Each row is a point on a landscape with many valleys, with its height.
A ball rolls from a point to whichever of its 2 nearest points has the largest drop for the distance, and stops where none of them is lower. Distance is the straight distance between rows; heights are no part of it.
J420 height 43.5: [126 128 125  83 102  74 122 135 145 129 138 145 107 110 152  54 151 137
 126 113 109 158 136 118 122 125 119 130 109 140 198 173 136 131  94 123
  54  69  84 175 138 136 131 104 171 104 220 162 139 102 125 109 129 161
 108 124 116 128 134 138 131 147  76 137 124]
J821 height 24.4: [103 157 189 155 134 136 138 152 157 145 115 113 123 140 134 126  77 119
 130 147 124 109 138 106 147  65 127  88 132  75  94 112  96  96 117 144
  88 101 191 126 115 200 158 139  95 153 138 177 153 105 121 113 178 127
 173 144 139 191  71  92 142 163  87 169 143]
J457 height 42.4: [105 139 111 120 133 138  92 149 160 168 126 138  96 149 147 103  93 126
 106 162 114 127  92 149 132 108 140 124 113 126 133 115  75 124  90 161
 102 124 106 119 116 190 126  79 157 136 129 142 128  78 169 144 106 125
 129  98 149 208 145 108 138 139 116 144  95]
J921 height 33.5: [124 135 142 141 129 119 180 130 136 113 156 132 176 169 153 104 155 163
 106 117  92 165 195 120 129 158 135  94 137 113 102 142 120 127 140 132
 105 117 130  95 155 128 157 124 128 137 104 121 123 144  97 116  99 111
 114 168 115  97 125 170 156 142  92 133 109]
J718 height 38.4: [116 150 139 127  79 190 129 172  93 113 122 167 187 106 188 135 156 151
  76 139 120 155 112 114 151  90 126 105 166 142 152 156  80  97 154 109
 150 121 106 102 154 128 115 174 140 123 154 141 122  93 129 113 108 138
  95 168 124 159 173 109 127 114 156 124 123]
J905 height 23.4: [137 120  77 151 125 133 140 163 139 145  74 136 103  61 145 103 147  95
 129 116 116 146  89  78 127 140 161 160 142 146 136 111  94  77 158 103
 103 155 117 137  69 144 150 171 128 136 100 124 151  72 110 100 146 104
 168 145 189 182 108 152 141 125 183 128 122]
J308 height 86.6: [175  78 139  84 117 148 143 118 148 148 172 140 100 136 127 106 144 119
 161 112 135 184 163 167  84 151 160 137 145 150 119 124 119 116 134 102
 116 122 139 138 141 151 163  98 116 174 121 136 103 153 154  87 135 116
 128 147 116  76  81 131  91 167 107 111 109]
J762 height 58.3: [163  99  89 130 178 100 128 164 129 137 128 156  96 117 139 110 117 135
  90 154 122 113 134 110  90 147 104  99 127  82 110 128  79 109 120 158
  60 115 152  99  80 180 149 130 139 114 135 108 134  97 119  88 120 136
 145  98 112 145  79 114 142 132  46 140 130]
J589 height 48.0: [125 120 137 127 103 100  97  65 122 150 162 136 172 153 106 162 134 127
 142 102 128 107 103 138 139 174  85 125 161 138 121 129 139 116 106 123
 146 128 130 111 111 108  90 142 136 143 138  78  78 112 150 151 171 129
 104 105 114  97 130 141 122 143 131 154 127]
J283 height 62.5: [120 190 145 132  94 105 123  90 129 118 143 115 158 134 129 144  84 123
  95 139 159  92 166  98 186 126 170 122 143 162 120 130 132 114  92  89
  85 133 112  31 123 150  87 122 131 163  63 136 109  96  87 130 109  74
 159 109 124 163 138 124 136 104 177 158 139]
J621 height 53.7: [133 106 166 154 134  87 177 159 138 119  82 138 133 148 101 172 144 103
 202 135 131 114 116 142 130 125 130 119 130 169 127 106 123 171 114  80
 157 114 128 123 144  70 143 166 119 105  89 127 112 207 119 158 130 141
  62 145 136  84 130  95 119 107 183 132 140]
J599 height 53.2: [122 100 126 121 133 164 147 152 106 100 100 117  47  90 139 131 129 100
 117  96 124 123 125  91 132 108 133 136 141 119 133 153 133  98 199  86
 166 141 152 125 103  54 165 149 115 101 138 113 162 171 108  73 154 147
 168 128 153 130 140 117 112 118 178  92 136]
J658 height 70.5: [162 130 109  87  95 113 121 129 112  88 148 138 132 162  93 155 132 148
 158 131 151 119 152 149 134 158 157 156 136 186 104  97 138 191 107 156
 150 122 148 143 139 124  82 117 132 120 112 165 105 144 137 160 112 151
  73 111 133  58  92 117  74 116 132 128 104]
J190 height 46.1: [134 147 144 141 129 135 133  94 155 181 136 115 190 129 113  92 130 144
 168 131 120 156 113 195 102 130 154 136 100 109 123 129 124 116 110 142
 168 134 119 155 152 142 126 122  88 172 127 111 131 121 160 121 116 125
 146 150 109 103 101 112 152 146  77 118 123]
J293 height 47.0: [143 132 162 124 128 113 168 132 123  69 106 137 152 179  77 204 110 139
 173 114 128  94 163 132 125 120 118 112 116 159 117 130 175 185 103 122
 147 126 153 126 134  71 120 157 118  51 106 158 107 181 103 165 143 140
  90 141 129  80 161 113 131 105 180 103 132]
J14 height 65.0: [115  85 126 117 163 122 128 174  82 108 153 121  94 119 186 182 166 109
 147 154 161  94  94 115 130 133 119 157 106 140 150 137 158 218 120 139
 138  70 125 152 136  91 125 114 150 102 111 117 148 182 124 170 117 146
  62 105 127  88 141 154  72 109 140 119 127]
J760 height 67.8: [103  95  82  83 111 154  99 173  99 120 159 125  82 122 179 138 173 131
 134 149 167 141 105 134 130 115 109 157 116 140 151 163 141 155 133 146
 143  96 104 133 118 121 140 105 149  84 124 152 108 151 148 160 131 152
 108 129 150  85 125 154  97 127 132 116 125]
J35 height 61.9: [130 140 106 116 158 104 105 122  80  87 114 107 113 138 132 127 147 133
 109 133 147 110 138 117 121 146  87 115 144 112 112 127 178 186 144 145
 147 140 154 196 157 103  82 135 137 111 129 128 137 126  93 143 101 166
 128 112 124 140 127 144 114  88 112 106 106]
J736 height 81.5: [123 110 137 128 126 117 119 158 131 146 177 131 103 165 150 139 121 134
 134 125 103 159 123 173 160 163 166 138  96 146 121 114  87 115  96 150
 126  90 121  78  96 147 167  86 126 140 128 125 122 147 199 153 129 110
  85 109 185  62 125 147 132 147  94 153 148]
J523 height 70.3: [ 92 114  99 103 110 136  92 145 124 182 157 111  81  87 162 125 144 147
 138 167 146 152 106 147 101 125  99 165 120 122 154 160  93 113  97 154
 136  94 101 124  82 139 133  92 127 146 165 157 114 131 169 136 151 142
 137 143 183 103 123 150  96 142 115 144 149]
J992 height 70.1: [123 160 126 168 148 153 158 150 152  75  84 141 165 108  83 140 162 132
 149 138 112 130 159 110 159 150 122 113 125 118 122 107 141 126 124 128
 168 168 110 136 154 106 130 115 110 114  89 150 146 135  94 132 113 140
 148 163 117 144 152 125 168 109 187  98 129]
J720 height 41.7: [127 105 139 169 165  70 114  59 124 120 132 113 141 138 102 142 121 107
 169 111 152 100 141  95 106 170 103 110 128  87 101 136 174 116 149 136
  97 121 169 169 114 100 162 137 119 141  93 102 135 137 105  88 168 108
 153 105  96 126  76 165 151 164  79 158 138]
J756 height 66.9: [136 166  79 169 143 122 125 140 130 154 119 101 156 169 118 196 101 138
 126 150 117 119  68 127 103 121 151 152  91 147 131 113 135 162 133 117
 161 160 134  80 118 143  97 172 132  83 128 121  79 166 134 240 113 115
  84 141 126  95 159 100 159 109 147 162 143]
J592 height 26.5: [128 137 177 127  81 107 121  86 113 104 105 101 183 159 127  98  79 156
 102 100 146 136 161 126 131  73 107  99 117  52 115 141 167 134 112 151
 107 138 157 163 119  68 130 171  89  96 158 113 129  94 125 132 112 163
 141 145 125 133 106 131 158 138  39 138 140]
J933 height 66.2: [ 75 150  89 121 120 111 107 148 146 182 134  76  87 124 136 126  96 140
 118 152 170 152 113 110  87  98 124 142 103 103  93 134 109 122 150 163
 125 122 122 122 112 178 152 103 143 127 165 163 106 136 155 180 121 138
 168 140 178 115 110 149 156 151 104 154 127]
J968 height 49.2: [136  94  79 120 181 146  86 144 148 151 121 131  31 112 166 141  96 114
 123 158 106 126  93 127 145 144 142 160 126 148 147 102  86 154  83 172
 123 108 101 131  79 156 147  32 150 136 135 134 110 113 140 151 138 110
 103  85 149 175 122 117 110 129 146 136 119]
J915 height 37.5: [134  87 105 117 123 196 134 230  78 123 103  84  95  78 169 120 139 128
  95 109 104 153 108 120 127 119 134 128 102 139 115 144 137 136 166 134
 146 164 141 141 155 132 161 169 142 102 156 107 156 141 128 112 125 151
 145 172 153 133 141 151 115  71 131  84 119]
J278 height 44.1: [103 142 109 134 155 103 160 206 110 142 108 108  75  43 128 140 177 125
 133 112 101 140  89 104 135 149 145 130 104 142 148 128 105 152 169 144
 172 112 128 114 127 142 129 147 159 119 114 142 138 147 126 128 126 112
 105 150 166 138 107 170  92  82 139 140 143]
J966 height 64.9: [102 152 134 158 159  77  81  75  96 133 134 105  91 121 132 168 101 126
  97 139 173  75 127  85 119 141  84 152 148 130 122 125 188 156 142 156
 156 132 123 167 118  84  57 112 172 141 125  75 127 136  94 175 144 125
 157 103 135 122 118 136 112 130 133 124 113]
J338 height 63.0: [139 137 138 121 142 169 114 155 117 127 125 125 100  85 114  90 145 140
 131 130 136 137 131 171  60 126 129 101 117  96 115 157 127 108 125 141
 131 109 143 151 129 178 148 115 118 133 162 139 157 129 123  74 125 138
 192 133 102 140 130 114 130 130 101  87 132]
J872 height 88.7: [141  95 147  75 121 110 133  39 143 188 172 121 159 167 110 108 148 109
 171 114 150 134 146 162 109 159 131 161 147 131 160 151 171 113 112  98
  89 110 105 172 131 132 140  96 130 153 171 114 107 138 152  98 150 140
 107 158 105  75 122 133 150 203  87 133 165]
J434 height 87.7: [155  62 130  84 130 121 137  86 149 169 177 149  91 158 139 116 160 101
 151 141 125 138 119 176 106 153 145 165 124 145 190 150 134 115  99  91
 100 125 130 149 126 118 177  81 108 149 170 134 124 173 175  73 151 131
 109 157 114  61 125 141 111 188 114 122 129]
J837 height 38.9: [112 142 149 133 148 142 141 169 134 148  84 136 124  91 155  84 147 113
 149 134  69 185  74 166 151 121 130 115 138 157 160 115 114  94 146  96
 135 143 112 143 151 181 133 138 139 142 149 145 121  98 174 129 102 112
 113 122 132 193 146 120 117  99 145 138 124]
J545 height 41.9: [118  83 144 123 106 154 121  96 139 143 128 112 152  87 160 122  89 106
 127 109 106 157 128 117 112 121 118 130 167 147 127 152  94  80 150  76
 142 158 148 145 149  96 116 147 109 176 149 121  81 115 129 103 155  96
 185 152 110 161 113 135 113 106 168 131 126]
J149 height 61.2: [160 132 133  97  76 205 145  88 120 107 137 187 175 184 127 121 180 130
 123 127 145 131 152 142 155  93 145 130 148 148 160 121 153 155 131 130
 121 135 106 162 163 106 103 120 122 112 124 129 136 105 111 109 109 154
  97 158 104 129 188 103 139 169 162  62 115]
J668 height 32.4: [140 112 182 122 107 123 130 168 154 143  96 177 138  74 129  64 106  92
 125 119 108 165 151 114 116  70  96 117 142  90 131 139  94  60 115  85
  42 136 132 137 127 160 158 160 111 149 163 167 158  79 138  59 141  92
 162 109 129 192 137 108 127 114  95 140 135]
J577 height 30.6: [161  76  99 101  94 184 119 191  87 108 133 141 169 110 156 116 174 144
  97 106 125 146 117 124 124 112 134 122 128 161 140 151  79 141 124 128
 131 140 112 125 156 131 129 207 145 111 161 127 142  98 122 100 138 154
  93 182 102 112 122 128 106  91 136 100 110]
J135 height 66.5: [156 156 135 132 114 155 170 117 133  83  65 149 168 150  92 136 190 142
 142 112 113 134 162 120 143 136  97  94 123 131 152 106 168 168  99 140
 121 168 130 161 142  82 111 164  93  81 114 178 157 109  89 146  93 158
 132 180 117 134 138 112 158 120 149 104 136]
J994 height 32.8: [157 125 151 106 109 111 123  61  78 116 128 129 169 203  88 125 121 143
  90 109 141 119 172 145 119 129  81 122 157  96 126 126 203 142 105 145
  96 152 136 162 125  87  91 135 139  87 137  91 141 102 105 109 129 171
 104 128 116 105 113 138 162 161  46 103 129]
J107 height 39.8: [116 131 141 109 107 143 141 105 126 155 166 110 194 173 149 122 139 171
 112 124  93 165 144 167 125 150 144 133 113 127 108 142 122 154 105 149
 156 144 137 128 174 130 129 131 108 156 140 105 118 140 157 142  91 147
 106 160 110  96 126 146 126 143  95 125 114]
J917 height 35.2: [119 124 182 154 124 103 130  95 137 132 149 105 130 152 145 139 124 120
 166 118 128 127 150 116 134 124 136  87 145  72  88 132 119 102 117 145
  83  82 172 140 124 143 163 140 104 152 136 165 112 106 123  89 185 126
 161 140 125 151  56 135 134 156  92 163 141]
J698 height 67.9: [102 138 134 153 149 100  99 103 114 141  83  96 101 120 164 170  98 108
 128 160 181  54  95  89 127 113 136 161 141 188 134 117 188 151 145 112
 132 137  95 169 132  72  96 106 161 148  93 124 120 150  77 175 134 118
 115 111 123 136 151  86  87 152 182 126 116]
J987 height 32.3: [120 174 100 145  98 143 117 162 133 119  97 151 111 128 145 107 108 133
  70 145 128 115 115 101 152  95 181 120 122 114 131 103  73 103 144 155
 109 154 130  75 116 163 115 146 134 106 129 134 156  80 127 136  92 124
 124 107 154 199 164 101 152 122 128 146 117]
J120 height 42.9: [155 100 143 148 144 191 128 196  87  92 114 122 108  68 162  92 137 154
  40  94 116 169 156 112 130 128 139 110 143 113 118 126 135  87 191 119
 139 162 153 113 113 130 178 140 127 133 171  96 167 155 125 102  98 139
 143 161 157 125 137 123 126  87 120  98 148]
J248 height 50.9: [116 131 136 125 120 129 144 180 114 134 119 122 130  62 149 115 209 130
 160 123 101 155 111 133 146 150 151 145 136 163 174 155 125 137 140 113
 165 106 106 155 151 111 136 136 155 125 146 157 126 165 116 106 129 138
  98 188 150 106 145 143 114 107 168 124 130]
J759 height 76.9: [141 146  85 157 164  97 147 149 138  52 118 154  87 140  95 151 133 123
 143 126 125  97  98  98 130 151 169 137  73 138 103  80 158 187 143 135
 145 140 143 124 123 138 111 129 110 107  60 132 167 166 106 168 125 110
 128  96 137 115 144 122 116 124 192 114 115]
J63 height 73.4: [118  73 137 152 167  98 135 175 115 136 108 100   4  98 137 141 125 116
  77 136  84 125 108  94 136 126 131 121 119 107 109 136 104 160 172 119
 116 129 164 115 128  99 154  98 145 151 121 129 172 161 110 106 176 118
 136 107 167 143  87 144  84 134 149  95  94]
J715 height 68.2: [132 167 145 111  90 114 125  99 138  76 157 131 115 153  70 122 130 112
 175 104 139 137 197 124 150 159 166 128 146 167  85 105 153 143 145 128
 146 127 150 118 151 145  92 114 134 147  91 153 102 140 119 112 120 111
 146 100 134 117  96 136  80 123 176 143 123]
J59 height 66.8: [129 126 125 125 117 193 108 140 141 152 150 135  93 142 130 146 116 120
  97 161 130 123 136 179  82 104 127 120 130 118  89 132 119 107 133 142
 152 139 152 107 126 169 152  90 111 129 144 133 124 139 156 112 134 121
 175 118 114 146 159 119 120 145 140  87 112]
J230 height 53.4: [154 101  64 131 135 159  90 166 150 131 115 137  71 112 169 143 102  90
 120 158 159 122 105 111 156 150 194 192 140 191 133  77 126 136 127 125
 134 120  76 139  80 145 146  53 160 150 103 141 106 110 110 158 116 112
  90 102 177 152 127 101 105 136 204 155 120]
J728 height 48.1: [174 118 118 146 158 199 157 186 125 101 124 148  63  87 112 120 133 130
  77 102 103 148 153 105  83 126 108 105 140 118  96 122 120 101 182 100
 168 143 149  93 113 131 156 141 116 135 141 103 161 187 123 106 122 113
 183 142 133 116 153 120 134 121 155  74 133]
J575 height 47.8: [109 105 116 139 144 104 118  97 174 185 117  99 122 129 111 131  91  97
 138 137 114 113 129 132 124 134 123 142 138 135 109 117  84  89 135 110
 127 175 162 118 120 153 130 140 129 166 101 120  87 110 130 132 156  96
 168 124 121 151  75 140 123 143 135 156 138]
J710 height 55.8: [110 121 131 117 136 122 112 118 126 113 124 127 103  66 126  99 158 112
 158 137 135 137 148 131 133 157 149 155 152 138 147 157 152 106 140 110
 144 115 108 170 146 119 131  59 156 159 123 159 156 154 103  75 136 133
 149 127 136 127 130 133 126 125 169 116 133]
J294 height 51.3: [156  90 122  95 113 108  95  78 119 133 175 140 154 157 106 156 116 137
 159 116 172 119 130 132 148 213 108 154 171 146 134  90 153 142  96 160
 125 117 101 110 110 111 126  99 119 156 153 101  91 124 162 158 153 141
  61  74 135  40 121 141 104 183  87 140 125]
J956 height 39.4: [150 111 143 102 114 100 128 137 144 145 127 164 124 105 158  55 132 136
 128 121 109 169 130 141  87 108  91 112 122 123 169 165 100  79  94  78
  20 101 105 138 111 156 165 145 151 115 190 156 122  79 131  87 136 121
 127 128 115 137 148 119 137 126  80 141 120]
J486 height 70.0: [148  84  77 109 123 195  97 154 128 129 150 142 103 160 134 149 143 133
 100 150 133 125 105 145 102 133 138 138 113 157 105 128 102 136 141 131
 163 152 142 118 161 141 137 120 129 139 108  96 126 142 127 123 133 137
 125 135 106 110 142 103  96 131 173  96  87]
J387 height 42.5: [137 113 122 107 114 112 149 143 121 111 187 117 172 177 137 105 151 148
 136  96 141 142 126 138  80 152 128 102  83  88  92 131 144 155  99 162
  74 102 133 122 127 164 181 158 103 111 140 131 123 117 158  89 117 166
 123 129 115  93  84 161 136 153  43 127 118]
J833 height 40.5: [158 127 158 131 178 144 204 106 144  92 124 156 131 176 133  89 178 129
 117 117  92 159 208 109 158 134 125  88 136  76 152  94 131 122 160 100
  91 147 135  78 153 111 161 122  88 122 109 105 133 133  88  61  70 106
 131 166  97 124 151 110 164 137 118 106 148]
J778 height 65.8: [116 197 143 131  73 127 126 109 145  92 135 128 158 148  85  89 104  96
 150 131 140 144 195 111 169 123 143 121 134 139  99 122 139 111 142 105
  92 137 126  87 138 160 112 144 127 138  87 152 112 102 107 143 118 107
 186 101 118 154 121 128 119 122 160 162 130]
J367 height 35.1: [139 178 116 172 151 139 139  84 136 105  98 122 172 151  90 186  82 154
  99 134 103  63 106 108 131 105  99 130 110 124 112 109 151 144 119 148
 156 145 156  90 116  95  81 143 111 109 141  86 128 102 103 189 158 131
 137  90  78 150 182 115 150  92 153 128 136]
J409 height 61.8: [ 90 118 146 108 162 101 132 139  89 120 143  86 109 165 145 186 123  91
 155 125 134  85  88 134 141 122 128 126  96 136 154 132 201 200 138 112
 163 107 163 152 139  82 126 141 126  69 117 108 116 198 142 162 121 156
  86  88 136  98 150 143  90 107 158 113 126]
J743 height 57.5: [158 132 131 136  79 136 119  87 129 147 127 181 172 145  97 118 173 148
 153 138 139 135 104 178 135 106 127 153 139 154 156 116 144 156 100 133
 147 113  70 165 134 104  67 135 130 140 109 134 123  99 132 173 134 122
  89 166 128  98 139  96 136 136 160  99 103]
J333 height 45.2: [116 155 162 128 116 171 133 136  96  78 123 127 156 111 170  99 120 148
  79 129 130 149 157 111 155  93 100 102 177 101 157 172 120  89 165 123
 168 128 135 123 157  96 108 142 133 122 188 120 110 146 131 102  80 152
 146 153 112 148 159 115 139  80 122 144 140]
J513 height 41.8: [132 159 136 147 119 138 131  82 119  81 102 126 142 153  82 170 111 123
 156 111 128  80 165 120 147 102  97 122 128 153 120 138 164 138 122 128
 161 131 157 129 126  55  97 158 128  69 133 135 124 129 100 152 165 133
 134 109 101 133 159 127 132  90 155 124 138]
J813 height 73.9: [139 169 159 169 134 121 161 139 165  50 101 158 130 143  79 150 134 132
 162 110 111 115 139 121 155 147 186 104 120 144 115  81 166 163 118 138
 147 144 126 102 143 113 121 106 104 139  48 142 145 161 104 158 128 101
 125 116 137 137 161  98 118 131 228 124 140]
J747 height 42.3: [ 85 139 146 152 113 130  98  52 121 159 120 120 164 124 162 132 114 147
  93 145 151 129 136 151 135  74 125 145 145  97 139 150 129  86 105 136
 137 139 104 127 138  87 112 115 104 159 131 100 143 106 125 130 162 122
 150 124 107 179 140 124 161 165 121 116 126]
J46 height 67.1: [137 126 107 119 179 136 150 161 115 114 142 102 106  91  98 135 113 136
 108 118 102 108  99 142  75 155  79 103 134 104 100 146 105 144 132 141
 161 142 164 128 133 169 125 158 125 106 183 108 137 137 128 103 139 129
 158 112  86 134 122 158 121  72 108 102 130]
J942 height 46.7: [125 154 160 146 144  98 157 141 141 125 116 158 139 133 130 109 148 125
 180 146  71 152 120 169 165 125 123 125 144 162 145 114 105 101 111 109
 128 112  76 122 133 151 121  95 150 119 112 159 109 133 159 155  96 102
  61 140 144 144 168 125 149  94 148 160 145]
J445 height 89.7: [144  81 151  59 136  86 107  51 111 147 169 123 155 169  81 152 115 101
 134 100 156 107 129 100 107 196  99 129 157 126 173 132 207 133 138 130
 122 121 123 183 142  92 128  95 144 127 142 103 105 182 119  92 153 142
  97 149 111  41 126 180 126 205  89 131 140]
J808 height 84.4: [144 111 127 114 108 167 112 159 169 183 159 141 101 123 151 102 117 117
 117 137  99 176 146 169 121 160 158 142 137 149 126 110  74 106 110 108
 129 120 112  81 110 181 149  84 121 181  96 143 110 119 165 137 101  89
 131 128 162 110  94 124 108 148 128 143 122]
J17 height 76.0: [111  87 118 156 164  73 129 148 111  95 149 112  76 137 132 153 142 123
  91 109 112 118 124 104 142 137 142 111  98  98  98 121 111 162 148 148
 101  97 170 112 123 116 145 114 114 111 118 125 168 141 140 112 159 116
 123  75 146 130  93 186 113 116 118 105 105]
J386 height 34.9: [103 113 166 155 119 144 126  89 120 130 100 111 167 122 189  94 119 153
 108 108 143 155 140 129 138  64 150 106 125  63 134 143 124  96 141 154
 134 127 149 137 137  91 152 153  83 148 161 126 165 109 126 101 131 146
 163 134 125 174 113  98 159 156  70 112 144]
J540 height 59.1: [130 107 113 104 162 121  97  98 105 121 131 114  74 123 101 107 141 112
 140 135 157 111 149 141  99 136  88 129 149 116 135 141 153 116 167 113
 121 131 140 177 138 115 112 104 159 121 128 115 125 136  87  77 138 138
 160 117 102 121 124 125 125 117 114  89 129]
J364 height 52.6: [127 168 134 142  91 144 115  63 154 155 118 149 200 121  71 108 123 135
 178 127 136 134 148 170 134  96 133 158 107 140 133 131 146 118 118 129
 152 154  95 160 157 115  97 140 113 135  98 136 135 128 126 161 125 113
 149 150 120 107 125 115 158 130 137 113 123]
J834 height 46.8: [156 104 111 136 188 121 145 112 121  92 150 164 103 140 142  94 185 159
  97 103 136 140 151 132 130 129 100 102 121  89 163 135 128 111 154 111
 115 120 142  98 124 116 140 144 112  88 128  94 149 143 120  73  80 134
 123 126 117 110 148 108 163 110 102 118 147]
J967 height 70.6: [ 85 104 129 142 166  98 121 121 120 115  87 109  54 126 149 156 108 108
 111 141 125  92  94 101 151 139 168 132 133 137 105 130 153 147 176 111
 142 158 148 144 144  99 125  91 161 154 104 132 153 147 111 134 145 115
 129  91 143 159 127 116  82 133 196 125 102]
J901 height 47.7: [160 105  92 120 119  87 126 111 127 130 150 128 184 136 103 126 143 147
 137 108 150 133 118 132 129 204 107 130 106 110 117 101 159 168  80 182
  94 106 109 122  94 136 151 128  96 126 130 113 130 113 148 147 141 161
  80  90 136  65  62 183 133 168  48 149 115]
J363 height 37.2: [191 118 132 102 120 109 175  74 107 123 171 133 190 167  85 118 153 159
 126  98 142 116 163 112  77 171 125 121 138  89 102 138 164 143  95 142
  80 119 126 151 130 135 127 158 124 123 144 106 122 110 102  84 137 165
  99 168  74  99 113 144 164 165  35 121 106]
J867 height 35.0: [136 130 114 160 113 150 169 120 150 133  93 140 163  68 145 106 126 114
 123 114 118 162 133  97 120 111 111 122 157 140 118 127  94  51 170  82
 125 162 111 104 131 116 141 162  99 157 102 123 117 104 110 104 130  72
 191 159 130 169 129 135 163 114 168 123 133]
J980 height 29.1: [110 165 149 117 103 164 123 148 146 178  99 140 166  80 121 113  97  89
 145 122 106 149  76 132 166 105 127 155 146 161 141 128  90  86 129  72
 146 157 104 137 142 172 104 151 128 161 142 143 105  87 196 129 100 115
 152 119 157 175 122 101 132  92 174 150 153]
J305 height 63.5: [152 126  96  71  81 183 144 122 103 106 104 125 184 174 117 118 149 146
 134  85 131 157 126 148 137  97 142 129  96 149 149 119 166 189 121 119
 147 165 122 171 146  99 118 167 110  78 126 146 145 112 121 135 103 169
 111 171 140  99 138 137 150 149 147  59 126]
J492 height 57.9: [111 113 122 110 153 145 160 159 110 107 130  84  52 118 130 163 119  99
 136 128 135  80  89 112 132  92 145 116  92 121 132 142 154 181 152 120
 148 131 133 133 136  57 145 165 130  64 101 108 163 174 105 100 155 155
 132  86 131 123 155 146  90 108 164  70 113]
J687 height 21.3: [135 154 161 126  86 157 143 164 146 115 123 176 127 122 131  93 102 128
 103 136 103 136 180 138 153  79 143 108 148 106 119 138  76  78 140 130
  91 116 125  73 118 162 131 131 129 123 148 147 160  81 134  87 103 114
 126  91 136 175 162 107 119 117 111 137 119]
J652 height 34.7: [117 142  94 144 123 117 144 161 117 122  86 144  96  59 128 137 160 120
 151 104 121 101 105  88 143 130 168 149 134 150 131 132  81 123 131 146
 161 122 122 104  83 125 107 164 148 106  90 148 155 101 101 108 146 111
 124 137 164 175 140 132 127 102 171 133 147]
J500 height 53.8: [144 102  85 118 180  91 120 134 162 184 118 121 105  82 106 111 133 124
 139 139 102 125 111 135 108 177 103 134 141 133 159 123  78 104 107 129
 102 118 118 123  91 162 137 113 158 140 119 137 117  88 103 117 146 102
 125 118 108 132 101 146 131 115 107 146 139]
J539 height 61.4: [139 145 122 170 142  99 149 130 132 151  90 107 160 151  93 189 150 120
 174 158 149 112  76 128 113 128  75 125 116 154 124 108 153 172 136 100
 171 123 131 106 110 106 104 178 123  81 116 101  57 157 131 217 127 132
 110 137 127  94 133  83 144 108 163 143 145]
J395 height 71.0: [140 168  74 174 163  90 115 139 117 162 122  93 101 157 129 164 106 135
 135 147 126 122  59 132 142 158 163 170  72 139 144  83 123 153 121 152
 146 147 106 117  93 130 101 140 128 114 119 105 133 157 151 249  97  98
  85 131 165  72 152 139 163 121 102 169 142]
J177 height 72.6: [150  94  74 103 110 163 114 155 102 102 150 133 131 193 114 164 136 142
 129 143 167 118 112 152 110 133 146 170  88 168 110 111 140 173  95 144
 163 141 116 145 166 121 118 120 126 116  77 109 137 159 127 163 122 146
  60 144 121  60 139 107  92 125 151  99  92]
J440 height 40.7: [ 97 145 112 112  95 134 116 132 137 180 133 133 175 122 104 125 121 140
 126 134 100 112  78 143 120 106  88 114 149 134 148 134  90 117 128 121
 147 124 113 127 126 156  93 154 148 129 136 108  88  88 160 171 127 131
 118 127 120 135 122 118 136  92 137 142 140]
J811 height 50.6: [104 181 149 143 167 150 127 100 103  85 130 122 149 141 144 166 125 134
  88 158 153 104 155  93 164 118  70  76 170 118 119 141 157 109 153 109
 156 130 117 109 172 107  97 106 143 129 129 115 100 141 135 141  83 147
 165 126  90 158 161 100 167  84 157 118 149]
J163 height 78.8: [ 88 111 151 141 133  80 105 108 138 135 193 114 108 154 155 168 115 141
 130 102 124 119 125 122 135 166 177 127 106 108  96 120 121 147 109 150
 132  82 170  89 115 122 149  85  99 160 113 121 132 170 164 145 151 104
 118  75 165  99 126 150 111 159 141 147 121]
J783 height 60.1: [ 76 136 158 118 100 112 101 187 173 186 122 105 132  80 122 100  71 124
 159 136 148 140 100 124  91  97  99 116 126 118 116 137 103  95 125 123
 109 131 123 156 131 199 144 119 141 166 158 156 128 120 167 139 108 120
 181 155 144 156  93 112 134 141  64 164 132]
J43 height 52.5: [142 107  73 150 168  78 139 106 125  97 118 157  99 138 138 110 145 144
 109 133 152  98 130 122 132 110 108 130 110  81 117 114 116  96 166 146
  85 140 153  85  89 123 129 186 117  81 133  89 133 129 135 112 106 121
 141  96 138 134 121 134 143 116  84 155 134]
J989 height 49.4: [112 158 133 129 112  79 114 152 154 140 121 162 147 106 111  67 137 146
 165 149  94 149  97 150 126 135 110 131 104 143 188 129 127 128  89 158
 105  88  66 160 135 153 118 101 163 102 144 152 157 106 147 129 107 137
  70 138 138 159 175 129 137 111  70 156 112]
J924 height 24.1: [116 197 128 165 156 143 167  91 158 127 104 114 179 132 106 160  67 155
 117 139 101  96 136 137 116 116 142 140  82  98  84 119 121 119 117 169
 156 136 160  87 114 150 127 117  97 127 125 107 146 119 119 152 147 117
 160  87  74 167 171 148 160 134 115 143 148]
J282 height 57.8: [142 148  91 134 142 117  98 107 152 127 133 126 119 136 150 156  89 143
  90 144 160  78 124 105 152 152 193 153 135 182 129  85 111 128 112 117
 126 132  84  95 107 154  96  86 158 170  61 145 100 112  88 164 115  76
 122 106 142 157 148  98 132 137 192 151 128]
J299 height 48.4: [ 71 128 181 131  93 107  66  69 111 154 172  94 155 123 137 130  98 109
 129 159 166 138 163 135 148  85  98 141 155  99 131 184 134 109  86 132
 120 113 118 173 141 129 129 104 136 171 158 139 123 116 136 132 173 153
 148 141 126 154  98 144 125 154 105 174 137]
J85 height 53.3: [ 92 158 170 111  85 105  80 121 147 166 172 105 194 108 118 106  76 118
 138 130 165 133 152 128 138 109 117 107 145 132 120 155 112 112  98 119
 127 126  98 146 144 161 117 120 156 198 131 132 121 104 147 131 113 127
 162 132  91 151  64 131 125 141  84 200 138]
J463 height 6.1: [115 170 179 149 126 158 156 137 154 138 108 128 152 123 120 122  71 118
 119 129 106 105 157 131 130  86 106  98 122  79 108 137  78  87 134 143
 116 133 163  90 112 169 139 146 103 144 157 133 144  79 132  96 140 127
 175  92  72 192 128 125 120 119  86 157 160]

For each start below, name the point where the ball stops.
J409 -> J577
J523 -> J592
J395 -> J463
J872 -> J905
J966 -> J905
J658 -> J463
J992 -> J921
J756 -> J463

Call two points neighbours if one is among the 2 nearest of the other. Go from one point of each pair to the other, from neighbour to neighbour, staying as low as possible. Name the highest point that can't be avoided.
J592 / J905 -> J540
J592 / J980 -> J294
J921 / J905 -> J762
J463 / J980 -> J989
